Points, in no order, along strands that fork and pass close to each other.
Points whose rows are less than 55.7 apart are linked; no others are. Some points are linked to none.
(980): [ -4 -15 -11   5  -1 -19  -2  22   0 -16 -12  14  -1 -22 -26   0   5  -3
  13  13  14  14   4  25 -29 -16   0  26  -9   2  -3 -14   5   0  -4 -24
  23   6   1]
(556): [ -2   6 -12  -5 -28 -19  -7  25  -3  -7 -19  10   3  -8  13  -4  18  22
  25  -1  -9   8 -10   7 -15 -10 -21  18   4  13  -3   5   4  -1 -10   8
  16  37 -11]
(243): [  3  -1 -11 -15  -1  18  -4  11   2  15  -8 -11  -1  14   5   5  18  41
 -14   3   9  -4  -2   3  16   7  -7   6  15  -5  -3  -4   3  11 -11   9
 -16 -12 -11]
(1049): [  4   5   2  -1  16  -8   3 -25  -3  -4  28  10   5 -21  -5   7 -24 -32
   7 -12   0  -9  11   6  -5   3  14  -3  -1   7  13   2 -13 -20   5 -16
   1 -12  17]
(549): [ -1   3  -9 -13 -15  -6  -6  13   7 -19 -15   0  -8 -21  10   0  21  14
  21  -7  -6 -10 -16 -13   0  -5 -11  -4  -4  -8  -5  -1  -5   7  -2  14
  14  19  -6]
(29): [ 10   8 -15 -12   5  13 -15  -6  -2  18  20  -4  10  -5  15  20   0  20
  -3  -3  -3 -10   8  13  13   8   5   6  10   6  16 -10 -10  -4 -10   2
  -9 -13  -5]
(941): [  4  -2 -15  -6  22   7   1   5  -7  16   2  -4   2   1  26  23  15  44
 -10  11   2   5  -6   3  28  10  16   7  15   0  17  -3 -15  -9 -13  11
 -23  -2 -14]
(1274): [  9   8  -7   6   1   6   1   6   3   3   0   3  -8  15  28  -8  -1  10
  -4   4 -19  -1  -8 -27  18   7   7 -22   3   3   1   0  -6  -2  -1  21
 -11  15  -1]
(276): [-21  -8 -14  37   4 -23  -3  23   3   0  -6  15  -2  15 -30  16  16  -2
  -7  35   4   6   5  -9  -6   7  19 -10 -19  -7   1 -24   8  13   8  -2
   1  15  -9]
(79): [ -5 -10  -7   2  13  -3 -13   9  -2  -3  15  18  -1   5 -26  -2 -20 -25
  13  20 -17 -13  12  10 -19 -16   6   7 -14  -4   0 -22  10   8  -3  -8
  21   2  12]
(1287): [  3   4  14   3  -9   8   3   1  -4  22   9   1   0  38  -3 -24 -23   2
 -11   6 -13   1  13   2   1   0  -9   7  10  19  -9   2   6  13   1  10
 -17  -5   7]
(441): [  2  -5  -3 -12   0  -6  -2  -8   6 -21 -10  -9  -7 -41  -2  18  31   5
   2 -20  23   3  -7  -3  11   2   0  -5   1 -17   0  -2 -11  -1  11 -11
  -3 -14  -8]
(1313): [ -6  -5 -12   1  15   5 -15  -3   1   6  -2 -13   8  -9 -10  29  35  15
  -3  -1  26  -1   4  -3  21  14   3  -8 -11 -24   8  -9   8   4  -3  -3
  -7 -24 -19]
(590): [  0  -3  -9  14  19  -4 -11 -21  -6   7  23   4  10  -8  -7  27   3  -7
 -15   2  23   7  20  13   5  13   9  -4  -7   0  14  -3   4 -14   0 -16
 -15 -32   2]
(1193): [  6   6  -6 -15 -13  24  -4  15   0  21  -2  -9   3  20  -1  -4   6  35
  -7  -1  -1  -7   4  12   5   1 -15  14  16   8  -6  -7   9  13 -11   8
 -14 -12  -8]
(451): [  1   6  19  -3  -5  -3  28  -9  -1 -13  -6  -5  -5  12  16 -30 -24 -21
   2  -9 -12  -6 -19 -21   5  -4   2  -8  11   2  -6  26 -14  -9   3   9
  -2  31  12]
(695): [ 17  10 -18 -21 -14   9 -10  10  -1  11   1  -4  11  -5   5   5   4  30
  16 -12   0   0   4  24 -10 -11 -15  26  18  11   3  -7   1  -7 -12  -1
   7   0  -9]
(561): [  6   8  -9  -2  20  22 -11 -15  -5  26  22  -6   3  11  26  23  -2  17
 -16   1 -12  -8   4   5  20  10   9  -2  10  10  22  -3  -8 -12 -13   8
 -16 -11  -2]
(1208): [ -8  -1 -12   7   5  -9  -4   5  -4  12   3  -5   7   8   7  20  15  29
 -10  18  14  10   1  -3  21  13   8   1   3  -1  14  -6 -11   3  -4   6
 -24   1  -9]
(460): [ -2  -7   6  10   8 -13   7 -20  -8  -9   0  -3   5  -2  -4   3  -9 -18
  -7   3  14  10   4  -5  -2   2  12  -3  -4   3   1  15  -9  -3  11  -9
 -10   1  19]
(1302): [  8  13  -6  -1  17  11   6 -11   3  -2  10   2  -6   5  38   2  -3   1
  -1  -6 -34  -7 -15 -23  20   7  15 -22   5   9  14   8 -17 -17  -2  22
  -2  15   1]
(421): [  9   4 -20 -23  10  15 -11   5   4   3  -6  -8  -5 -19  22  24  30  40
   2  -7   1   0  -8   3  13   1   6   3   5  -8   8  -6  -5  -4 -11   8
   2  -9 -18]
(979): [-11 -11 -14   5   2 -11 -11  24   4 -17 -10  11  -6  -5 -31  -7  11 -13
  11  20  -5  -5  -1   2 -24 -15   2   4 -23 -12 -12 -16  21  14   0  -5
  29  12   1]
(372): [  4  -1  20 -20 -32  -6  22  12   5 -13 -22  -4  -3 -18  -5 -31 -20 -10
  34 -11  -3  -1 -21  16 -24 -19 -19  25   4 -15 -10  14  -1   9  -7  -9
  29  26  -9]
(69): [ 13   3  -1 -23 -15 -15  22   6   5 -21 -16  -4  -4 -26  15 -11  -1  12
  16 -29 -11  -4 -20  -3   2  -7   0  13  19  -1   4   2 -22  -8   1  -1
   7  25  -1]
(1053): [  4   6  14   0   0  28   6 -25  -6   4  -6 -15  -7  26  15   0  -2  -1
 -28 -11 -10   7  -4 -18  12   2   1 -17   7  10  -5  25   3 -10  -4  16
 -10  -6   8]
(498): [  4   2   9   1  -8  -5   2   8   1   4  20  11   5  24   3 -26 -36 -15
  17  10 -25 -14   9  -1  -9 -11  -3   7   3   4   0  -9  -2   8   2   2
   8  11   8]
(1055): [ 14   0  12 -12 -10  11   8  -6   7  -4 -11 -15   1 -15   3   1   6  14
  -8 -25   8   2   1   7  -2   1   1   5  19  -2  -4   1  -6   5   9 -13
  -5 -19   4]
(226): [-21  -8 -15  25   9 -18 -10  13   5   0  -5   6   2  12 -23  20  23   3
  -4  24   6   3   6 -13   6  11  10 -16 -26 -16  -2 -17  11  17   7   2
  -3   2 -17]
(894): [  8   7   2  -8  22  32   2 -15   3   8  -9 -14 -10   7  30  20  12  19
 -26 -11 -17   1 -13 -15  16   4  16 -15   5  -3   6   8  -4 -11  -6  18
 -13 -14  -4]
(648): [  2  -6  15  11   5 -10  12 -24  -6  -5  -4 -12  -2  -8  -3   1  -5  -5
 -20  -7  26  20   7   0  -4   5   7  -1   8  -2  -2  20  -7  -9   9 -16
 -14 -16  15]
(24): [ -4   1  10  15  -5  -8  17 -14  -3  -2  -9  -9  -7  23   9 -15  -3   1
 -17   6   1  14  -3 -20  11   3   1  -8   3  11 -11  26  -6   1   9  12
 -16  19  13]
(375): [  4 -11  12  -2   2   8  -3   8   0  10   1  -4   2  16 -28 -11 -20  -9
  -4  11   6   7  20  21 -24 -13  -4  18   2  -8  -5 -14  12  15   1 -18
   7 -25   6]
(744): [ -9  -1   3  25 -11  -1   8  18  -3  19   2   3  -6  41  -1 -22   1  14
 -16  20   4  16  -2  -6  16  13 -10 -11   1  13 -14  -1  13  16   7  19
 -25   8  -5]
(769): [ -4  -3   0  -1   7  26 -14  -5  -7  25   6 -16  12  18  -3  17  11  14
 -23   0  18  -9  11   8  18  15  -4  -3   1 -11  11  -5  14   3 -13  -2
 -16 -33 -16]
(1083): [-13   1  -6  22   3 -16  -1   3  -5   5   1   4   5  22  -3  13  10  12
 -10  26  15   9   2 -10  13  13   9  -6  -3   3   5  -1  -3   5   7   8
 -20  11   0]
(50): [ -8   3 -25  -5   2  -5 -25   7  -5   0  -6   6   9 -32  -4  25  41  20
  17  -1  18  11   2  15  -5   2 -13   7 -13  -7   5  -1  14  -5  -6  -3
  16  -6 -14]
(672): [ -8   1 -17  -1  -3 -24  -9   5  -6 -21 -12  13  -7 -56 -10  16  34   0
  25 -11  18  12  -4  10 -19  -6 -23   9 -14   0  -2   3   8 -12  -1 -19
  23  -2  -8]
(1268): [-20 -12 -10  25   3 -21  -7  28   4 -10 -10  16  -6   9 -30   4   9  -6
   4  35  -3   5   2   1 -13  -5  16   0 -23  -7  -9 -26  14  14   6  -4
  15  22  -3]
(9): [-14  -3 -20  -7   8 -31  -2  12   1 -12   6  23   4 -39 -13  15  13 -12
  34   9  -2  -3  -3  10  -6   1   2   7 -16  13   7  -8 -12 -14   4  -1
  19  17   4]
(367): [  3   5  14  15  -6 -10  27  -3  -4  -8  -2  -2 -10  20  24 -28 -18  -9
   3   2 -13   7 -11 -25  14   0   1 -11   7  11  -5  24 -11 -10   7  13
  -4  36  13]
(876): [ -5 -15  21  13  -1 -14  18   1  -5   6  -5  -1  -1  28 -10 -28 -24 -10
  -8  19   3  19   4   7 -11  -5   1   9  -2   3 -15  12   0  12  14  -1
  -6   5  15]
(1028): [ -4   2  -7   8 -28  -8  -8  34  11  -5 -14  10  -2   6   7 -10  20  24
  16  14  -3   7  -5  -4  -2  -2 -17   4  -3   7  -9  -5  10   9  -7  14
   6  24 -12]
(91): [ -4  -9  12  -4   7  12  -6   2   3 -10  -4  -6   2  -3 -30  -6  -8 -27
  -3   3   2 -15  12   5 -23  -9  10  -3 -18 -24 -13 -12  19  12   5 -16
  16 -19   5]
(1226): [  3   3 -12  -4  17   6 -20 -14  -6  17  29   1  13  -9   2  25   2   0
  -6   0   7  -7  18  16  13  14   3  -2  -2   1  17 -12  -3  -5  -3  -9
  -8 -27  -3]
(964): [ -3   4   0  15  -1   2  -2  -3   1  -6   2   7  -5  11  15  -4   0 -10
  -5  10  -8  -4  -7 -33  14   5   8 -29 -13  -5   0   6  -1   2   6  19
  -8  13   5]
(358): [ -2   8   4  12   1 -25   8   1  -1  -8  18  15   7  16   8 -11 -27 -20
  17  13 -17  -9  -1 -14   1   3   8  -1   3  17  10   0 -16  -7   3   4
   4  37  13]
(1110): [ 10   7  -1 -15  18  13  11 -14  -1  -2 -10  -7  -7  -9  29  16   8  17
 -14 -15  -9   0 -12 -15  19  -1  19  -6  15   0   8  10 -20 -12   7  10
 -15  -4   2]
(529): [ 10   7   0  -6 -19   1  -4  22   6  10  13   9   0  27   9 -26 -20  10
  20   6 -26  -7   3   1  -2  -5 -12   7  12  15  -2 -15   2  11  -4  12
   0  15  -2]
(532): [ -6  -8  18  20  -2 -12  18  -9  -6   4  -3  -8  -6  29  -7 -24 -16  -7
 -18  14   3  25   3   2  -2  -1  -1   4  -1  15 -13  27   2   5  10   4
 -12   8  14]
(959): [ -9   4  -6   3  12   7 -16 -10  -3   2  11   4   0   0  11  12   6  -8
  -3   2  -5 -13   1 -23  18  12   7 -33 -17 -10   4  -1   1  -1   3  13
   0  -2   0]
(1292): [  3  -7  16 -13 -14  -3  14  -5   9 -20 -12 -10  -8 -16   2 -14  -3  -7
   4 -19   3 -11 -14 -12  -2  -5  -2  -1   9 -13  -9   9  -9  10   9   0
   5  10   6]
(152): [ 10   0  15 -21 -28 -17  26   8   5 -14 -21  -1   2 -30  -3 -21 -18  -6
  37 -24   0   6 -19  22 -23 -17 -19  27  12  -8  -3  13 -12  -4 -10 -12
  28  26  -9]
(1069): [ -7 -10  -6  13   7 -25  -2   7  -3 -11  -4   8   8  -8 -19  19  12   1
  -2  15  25  11   7   3  -4   6  13   7  -6  -2   5  -9  -6   6  12 -13
  -7  -1   1]
(995): [  9  -2  24 -11 -13  11  11 -10   6  -2  -4 -11   2 -18  -6  -8 -12 -11
  -6 -24  17  -2   6  11 -10  -1  -1   6  10 -10  -7   2  -1   3  11 -23
   4 -23   7]
(665): [  8   2  -4 -15   1   4   5  -8   1  -1  -6 -10  -1  -8  14   4   4  17
  -9 -15   4  -1  -3  -2   8   6   9  -2  13   4  -2   6 -14   1   9  -1
 -11  -7   4]
(1315): [  1   3  -1  26 -16  -1   3  24  -2  17  13  10  -4  37  13 -30 -13  13
   0  22 -12   7   1  -8  16   7  -6 -11   6  18  -6 -11   3  11  -1  18
 -17  15   2]
(92): [ -1  -7  17  -5  -6   0   7  -2   7 -18 -18 -10 -12  -5  -4 -11   8 -14
  -2 -11   7 -14 -13 -19  -5  -2  -1 -12  -5 -25 -14   3   1  17   8  -1
   3   1   0]
(385): [ -1  -2  -3 -10  -5 -17  -4  -2   8 -23 -13   2  -8 -48  -6  12  27  -3
  19 -18  17   1  -9   0  -2  -3 -11   4  -7 -14  -1   2  -5  -3   6  -9
  11  -4  -5]
(1230): [ 12  10  12 -12   2  40   6 -14  -6  31   7 -12   6  23  10   9 -16   7
 -34 -14  -5  -7   7  12   8   2  -1   6  26  24   7   4   3  -9  -7   0
 -20 -24  -1]
(225): [  5   7  10  -6  11  43   3 -16  -2  15  -5 -17  -5  22  25  14   2   8
 -35 -10 -20  -3  -5  -9  12   4   8 -19   3   7   4  11  10 -12 -11  17
 -13 -19  -6]
(200): [-13  -4  -2  21   6 -23   2  -5  -8  -3   0   5   5  10  -8  13   2  -1
 -13  19  14  16   7  -7   1   7  13   0  -4   5   4   2  -6   2  11  -3
 -16   8  12]
(738): [ -8  -3   8   9   7   6  -5 -18  -2  -3 -12 -15   3  17  -7   9  14  -6
 -22  -9  14   2   2 -17   6  10   3 -21 -13 -13   0   7  12   6   6   1
 -11 -19  -3]
(916): [  7  -1   3 -14 -29 -24   9  10  -5 -13 -23   8   0 -32   4 -13   1   8
  27 -25   0  16 -16  21 -25 -19 -25  29  11   4   2  18  -4  -6 -11 -11
  27  28  -7]
(1066): [  9   9 -13 -24 -16 -29  17  16   2 -19 -13   5   6 -24  14  -8   2  12
  33 -24 -18   0 -16   3  -1  -9  -9  18  13   9  10   1 -17 -13  -6   6
  21  41  -8]
(1115): [  3  11 -11  -6  14 -10   6 -13   2  -4  20   7   6 -10  26   3 -10  -6
  13  -9 -25 -15 -12 -19  15   6  12 -10   7  12  17   3 -24 -15   5  13
  -1  28   3]
(1067): [  9  11  -2 -16 -25  10 -14  18   5  10   3   3   6  18  -3 -16 -13  14
  20   1 -18  -5   7  10 -14 -12 -17  16  10  10  -7  -9   8  14  -5   9
  14  10  -4]
(1257): [ -2   2  31   0  -7  18  10 -19  -1   4   1 -14  -3  16  -4 -20 -30 -26
 -16  -6  -4  -4   0  -2  -9  -5   2  -6  -1   3 -13  18  12   7   3  -4
   5  -6  10]
(263): [  3 -18  20  -3   0   7   5  12   2   0  -9  -2  -5   9 -25 -29 -28 -13
   4  14   4   8   9  21 -25 -16   3  22  -7 -13 -14  -8   5  20  10 -19
  14  -9   6]
(544): [ -3  -6   0   8  17   5 -18 -12  -5  14  20   7  11  19 -20   9 -24 -27
 -10  12  -8  -8  24  14 -13  -6   2   5 -10   4  12 -19  10   2   1 -17
   2 -25   7]
(265): [ 15  11  -1  19   0  24   7  11   3   6   5   6 -16  26  33 -23  -8  12
 -10   1 -32   0 -12 -20  19   2   2 -26   5  18  -1   2  -3  -5  -4  23
 -15  12   0]
(177): [-10 -14 -10   0  11   2 -12  11   3 -16 -11   4  -5 -11 -36  -7   7 -21
  11   9   1  -9   4   3 -26 -16  -1   0 -24 -23 -15 -14  20  11   2 -13
  26  -3   1]
(173): [ -2  -1  26  -2  -7  18  11 -26  -6   2  -5 -17  -4  19   0  -8 -11 -11
 -25 -12   0   7  -1  -7   0   2  -1 -10   4   2 -10  19   7   0   6   4
  -7  -8  12]
(789): [ 10   7  23 -19 -14  12  31   4   6   7   1 -13  -1  13   6 -39 -39  -7
  14 -19 -22 -14 -14  -2  -2  -8  -6   8  18   2 -12   6  -5   8   6   7
  11  16  -2]
(140): [  5 -12  13 -13 -17 -17  24   3   6 -21 -21  -8 -13 -17   8 -14   2   6
   6 -17   1  -1 -15  -5   0  -7  -6  12  15  -5  -6  12 -18  10  11  -3
  -4  17   7]
(566): [ -5   1   9   3   0  16  -4  -7  -6  27   7  -8   7  41  -8  -7 -11   7
 -26  10   5  -1  13   8   6   4 -11  -1  11   9  -4  -2  10   8  -8   8
 -21 -19  -1]
(912): [ 10   9  -9 -18 -20  14  -5  13   3  14  -3  -6   7  12   1  -9   0  27
  13  -8  -5  -5   4  13  -6  -7 -14  21  20   9  -5  -6   4   9  -4   5
   4  -2  -8]
(872): [  1   9  -8 -11 -26 -26   5  27   6 -17 -22  10   3 -11  13 -13   8  18
  31  -8 -14   6 -15   1  -7  -5 -16  20   9  21   2   5 -10  -4  -9  11
  17  44  -7]
(1185): [ -8   5 -11  18  20   2 -16 -13  -4  14  17   3  -7   9  17  24  16   3
  -8  12  -4  12  -2 -23  30  17  17 -29 -19  -6  14   2   1  -5  -3  24
  -7   2  -3]
(736): [  6   1 -12 -12  29  17  -3   2   0  13   7  -9  -5 -11  31  28  18  40
  -5   2  -8   0  -7  -1  28   5  23   3   8  -7  15  -4 -14  -7 -19  14
 -10 -11 -15]
(137): [ -4  -6 -12  -3  20   7 -16  -4   0   0  15   7   6 -23 -23  17   5 -18
   6   0   7 -13  22  12 -11   7   2  -2 -14  -6  -2 -17   9  -4   2 -20
  10 -32   5]
(957): [ -5 -16 -17  11  28  -2 -10  -3   0  -2  12  10   1 -14 -33  15   2 -22
  -3   7   8  -3  20  18 -13   0  13   0 -17 -11   2 -21  13  -5   3 -22
  12 -26   4]
(960): [ -2 -18  20   1  -8  -5  16   9   2  -2 -10  -1  -2  13 -17 -30 -26 -11
   1  13  -1   2  -1  11 -20 -10   0  13  -6 -11 -17   1   2  19  11 -11
   7   3   5]
(621): [-14  -4 -13  14   8  -4 -19   7  -1   5  -1   1   9  10 -15  23  28  10
  -2  14  17   3   5  -7  11  12   4  -9 -22 -22   5 -15  11  13   0   4
  -4  -9 -17]
(431): [ -6   2   4   1   3  26  -5  -8 -12  31   6 -12   6  41  -5   4   1  11
 -37   6   5  -5   7   3  20  14 -11  -6   6  -1   5   0  18   3 -16   9
 -27 -26 -12]
(750): [  6   7 -20 -12  -6  -8 -11   6   2  -3  13  12  11 -36  -7  14   5   4
  22  -4   7   1   9  22 -14  -4  -6  13   0   8   6  -8  -2  -9  -4 -11
  15  -8  -1]
(1322): [  3   4 -11  -6  14 -18   4 -17  -2 -10  23  11   6 -27  12  11 -18 -18
  14 -12  -8 -12  -3  -4   5   5  12  -3   4   8  18   7 -26 -21   8  -4
   2  11  11]
(1006): [ -2  -4   7  -2   6  15 -18   2   2  15   5   0   5  23 -27  -1 -17 -16
 -10  11   1  -8  23  17 -15 -11  -5   9  -4  -5  -1 -24  17  15  -1 -16
   1 -31   3]
(1059): [-18  -8  -2   9  12 -23  10   8   7 -22  -2  13  -4 -12 -10   0   2 -34
  16  18  -1 -15 -14 -25  -1  -4   9 -11 -16 -10  -8  -1  -6   0   6   4
   6  29   8]
(115): [  9 -11   9   5   9   1   7   2   9 -10  -5  -4  -5 -27 -21  -1  -3 -21
  -7  -7  27   7  19  15 -25   1   8   9  -3 -19 -10 -11   9  -3   3 -36
  14 -34   2]
(952): [-14  -1  -3   2  -3 -31   9  15  10 -19  -1  17   1 -18  -3  -5   3 -16
  24  12  -2 -12 -14 -17   1   0   3  -3 -11  -4  -2  -3 -14   5   3   6
   9  30   4]
(576): [  6  14  10  13  -7  29  -8 -14  -4  17  16  -1 -11  38  21 -15 -21 -11
 -20  -1 -36  -6   0 -10  11   1  -9 -23   3  22   3   7  13 -14 -12  22
  -7   2   4]
(798): [  1   6   9   0  11   8 -11 -33  -7  12  28   1   7  -3   1  12 -25 -31
  -9  -6 -12 -17  13  10  -8  -1   1  -3   2  12  13   2  -2 -15  -1  -9
   1 -16  12]
(93): [  3  -7   8  11   6  -5  11 -23 -10   2  -9 -14   5   8  -7   8   8   6
 -27  -4  35  18   8   2  10  10   4   0  12   3  -1  16  -5  -8   7 -12
 -28 -21   8]
(406): [  3   0 -20  -7   0 -28  -2   6   0 -14  10  21   7 -51 -14   9   1  -9
  34  -6   7   6   5  24 -17  -6  -2  15  -9  11   5  -4 -10 -20  -4 -16
  21  -2   0]
(662): [  3 -10   5   9  17  -9   2  -8   3 -18   2  -4  -3 -29 -22   7   8 -21
 -10 -10  30   6  13   7  -9   7  11   1  -6 -17  -6  -5   3  -7  11 -31
  -3 -37   0]
(1168): [  1  10  21  10  -9  29 -10 -18  -4  26  17  -5  -7  48  10 -11 -22 -14
 -24   3 -27  -3   9   5  10  -2 -14 -12   3  23   2   6  16  -8 -13  12
 -10  -7   5]
(220): [  8  -6  27  -1  -5  16  10 -10   6   2   1  -4   3 -13 -11  -4 -18 -22
 -12 -15  20   3  17  17 -16   0   7   6   5  -8  -8  -4   8  -1   6 -30
   3 -35   8]
(424): [  5   3 -15 -18  -7  14 -12  10  -1   1 -14 -12   1 -12   9  17  29  35
   1  -7   8   2  -7   7   2   2  -7   7   7  -7  -1  -3   3   3  -6   5
   2  -6 -15]
(154): [-13   1 -27  -6   1 -13 -22  10  -4  -8  -6  15   2 -40  -8  22  34   7
  24  -1   9   9  -4  10 -16  -7 -15   3 -15   0   0   3  15  -6  -1  -7
  23   3 -13]
(1202): [ -8   9   1  23   3  -1  -4 -15  -2 -10  14   8  -7  13   9  -7  -7 -29
   1  13  -8  -4  -5 -34   9  -2   5 -35 -21  -1  -2  11   4 -10  -3  22
   0  21  14]
(669): [  2   8  16  10 -10   6   5  -2   0  12  17   3  -4  37   8 -31 -35 -14
  -2  10 -27  -2   7  -8  -2  -4 -11  -4   2  17  -4   4   5   6   0  10
  -6  10   9]
(714): [ -7  -6  13   5   2   5  -3 -11   4 -13 -13 -16  -2   2  -5   4  14 -14
 -14 -11  10  -8  -4 -24   5   6   2 -21  -9 -23  -7   7   7   9  16   5
  -6 -13   0]
(726): [  1   1   6  10   8   7 -15 -24  -5  12  22   2   5  18  -9   8 -22 -24
 -18   7  -5  -5  21  12  -7   0  -3   1  -2  11  13  -2   3  -8  -2 -12
  -9 -21  13]
(687): [ -3  -7  -6  -8  -4 -16  -5  13   3 -16  -7  12   7 -22 -17 -10 -14 -16
  29   7   0  -2  -3  17 -29 -19  -6  21  -8  -1  -5  -5  -1   2  -5 -10
  31  14   4]
(343): [-14  -1 -11  -8  -3 -34   8  14   7 -23  -5  22   3 -41  -3   5   8 -16
  36   3  -5  -6 -15  -2  -1   1   0   5 -10   5   8  -1 -16  -9   2   1
  15  31   2]
(1137): [ -2  -3   5   1  10  24 -14 -16  -3   9   4 -10  12  11  -6  17  10  -9
 -26  -9   9  -8  14  -3  11   9   4 -15  -5  -5   7   1  11   0   0  -3
 -10 -33  -5]
(281): [ -6  -1  -8  17 -13   0   3  25   3  10 -12   1 -12  31  -1 -11  16  28
  -7  17   7   6  -5 -14  18  11  -5 -11  -2  -4 -10  -7  12  21   3  21
 -21   4 -10]
(830): [  0   2  -9  11 -23  -3  -7  29   7  -2 -15   3  -9  15   7 -11  23  28
   5  13   1   3 -13 -10   9   5  -9  -8   1  -6 -10 -10   9  18   0  18
  -6  13 -12]
(418): [  4  -6   5  -4  11  -6   3 -16   5 -18   0  -7  -6 -39  -8  14  18 -13
  -3 -22  27  -3   0  -2   5   9   4 -11  -1 -15  -6   0  -5  -7  16 -18
  -2 -26   4]
(815): [ -4 -12  -9   9  -2 -24  -3  18   1  -9  -8   9   5 -12 -23   9  11   6
   5  15  21  13   7  17 -15  -3   6  19 -10   1  -2 -12  -2   7   8 -19
   9   0   4]
(1335): [ -2  -3  39  -7  -6  21  17  -6   4   7   2  -7  -1  18  -8 -33 -42 -36
  -3   2 -12 -11   0  -1 -12 -13  -3   1  -3  -9 -17   4  11  14   5  -3
  13  -2   3]
(171): [  3   0  -1  -7 -25 -32   5   7   1 -20 -21  12  -3 -43   2   1  16  12
  22 -24  10  20 -13  18 -20 -14 -19  27   8   8   3  13  -7  -9  -8 -14
  16  20  -2]
(1188): [  6  13   0 -12  18  12  14 -22   1 -13  -6  -6 -13  -5  32   6   3  -2
 -11 -18 -17   1 -18 -30  14  -1  15 -17   9   0   9  17 -23 -19   6  18
  -7   8   5]
(542): [-16  -1  -4  15  23 -10  -1  -9  -3 -10   9  11  -5   1  -9   2  -7 -39
   3  14  -6 -16  -6 -27   0   0  10 -24 -23 -12  -5   4   3  -5   2   6
   5  18  10]
(1339): [ -3  -2 -21  -3   6  -1 -20   2  -3  -1  -2  -3   9 -28 -14  28  42  16
  12   0  28   6   6  13   1  10  -8   2 -12 -16  -1 -10  13  -4  -4 -16
   6 -25 -16]
(273): [ 15  18   1  16  -3  32  -1  -1  -1  18  18   7 -14  38  34 -23 -15   7
 -14   1 -39  -1  -3 -12  17   1  -2 -23   5  19   6   3   2 -11 -12  26
 -14   9   0]
(858): [ -2  -3   4   7   4   9  12 -15 -13  16  -7 -18   5  17  -6   8   7  17
 -31  -2  25  11   4   2  17  12  -4   4  14   5   0  12   1  -2  -2  -4
 -32 -21   0]
(746): [  0   3 -10  11  25  13 -18 -22  -5  19  22  -2  -2   6  34  28  10  10
 -16   7 -11   6  -2 -10  30  14  18 -16  -4   2  22   5  -8 -13 -11  20
 -11  -3  -6]
(285): [ 11  14 -19 -21 -14  -1 -14   8  -2   4   0   3   9 -26   6  10  10  21
  20 -15   8   6   2  22 -17 -11 -17  18  13  16   6   1   0 -10 -12  -6
  16   3  -9]
(302): [ 11   9  12 -13  -9  -2  22   4   7  -3   4  -1   1   6  14 -33 -27  -9
  15 -16 -21 -15 -16 -12   2  -2   1   0  17   0  -6   8 -15   1   2   9
   4  28   5]
(950): [  6   3 -12 -13  -2   4 -17   4   3   0   7   2   7 -17 -11   9   7  -3
  14  -3   7 -10  13  13 -13  -3  -4   6  -5  -6   0 -10   7   4   0 -11
  17 -18   2]
(346): [  5   3   5  -6   8  24  11 -11 -10  19  -3 -16   4  15  12   7   2  23
 -31  -7   8   3   1   8  17   8   1   6  25  12   2   8  -4  -9  -8   0
 -32 -20  -1]
(1210): [ -2  -8   9  -9 -21 -16   7  21   7 -15 -16   8   1 -10 -12 -22 -14  -6
  30   5  -2   5  -9  20 -29 -17 -11  26  -3   0  -9   0   2   8  -2  -7
  25  22  -2]

A fork is a point with three links, a tip a point with one. Leave the first point through the second and follow the links. Name the first fork or tip that comes.
(1059), (952) | (750)
(50), (154) | (1110)
(367), (24) | (1302)
(431), (566) | (912)

A fork is a point with three links. Follow the links from the first point to the second and name the forks in between, in order.
(441), (1188) | (1110)
(1208), (950) | (912) (750)
(1067), (265) | (912) (750) (964) (1274)
(858), (285) | (200) (912)
(173), (542) | (1110) (1302) (1274) (964)
(1226), (1257) | (964) (1274) (1302) (1110)
(1302), (590) | (1274) (964)
(980), (93) | (200)
(285), (959) | (750) (964)

Follow the links from the first point to the second, and from the first to the third. Name the last point that the two ways share.
(769), (957), (421) | (912)
(1053), (576), (590) | (1274)
(200), (137), (498) | (912)
(1322), (950), (672) | (1302)
(542), (798), (894) | (1302)
(750), (1185), (1168) | (964)

Name the points in between on the shortest way along the links from the first point to the second, in order.
(24), (964) | (532) (876) (960) (263) (375) (1006) (544) (726) (798) (1049) (1322) (1115) (1302) (1274)
(69), (529) | (140) (1292) (92) (714) (738) (1137) (769) (431) (566) (1287) (669) (498)
(1302), (385) | (1188) (1110) (665) (1055) (995) (220) (115) (662) (418) (441)
(460), (372) | (200) (1069) (815) (980) (687) (1210)
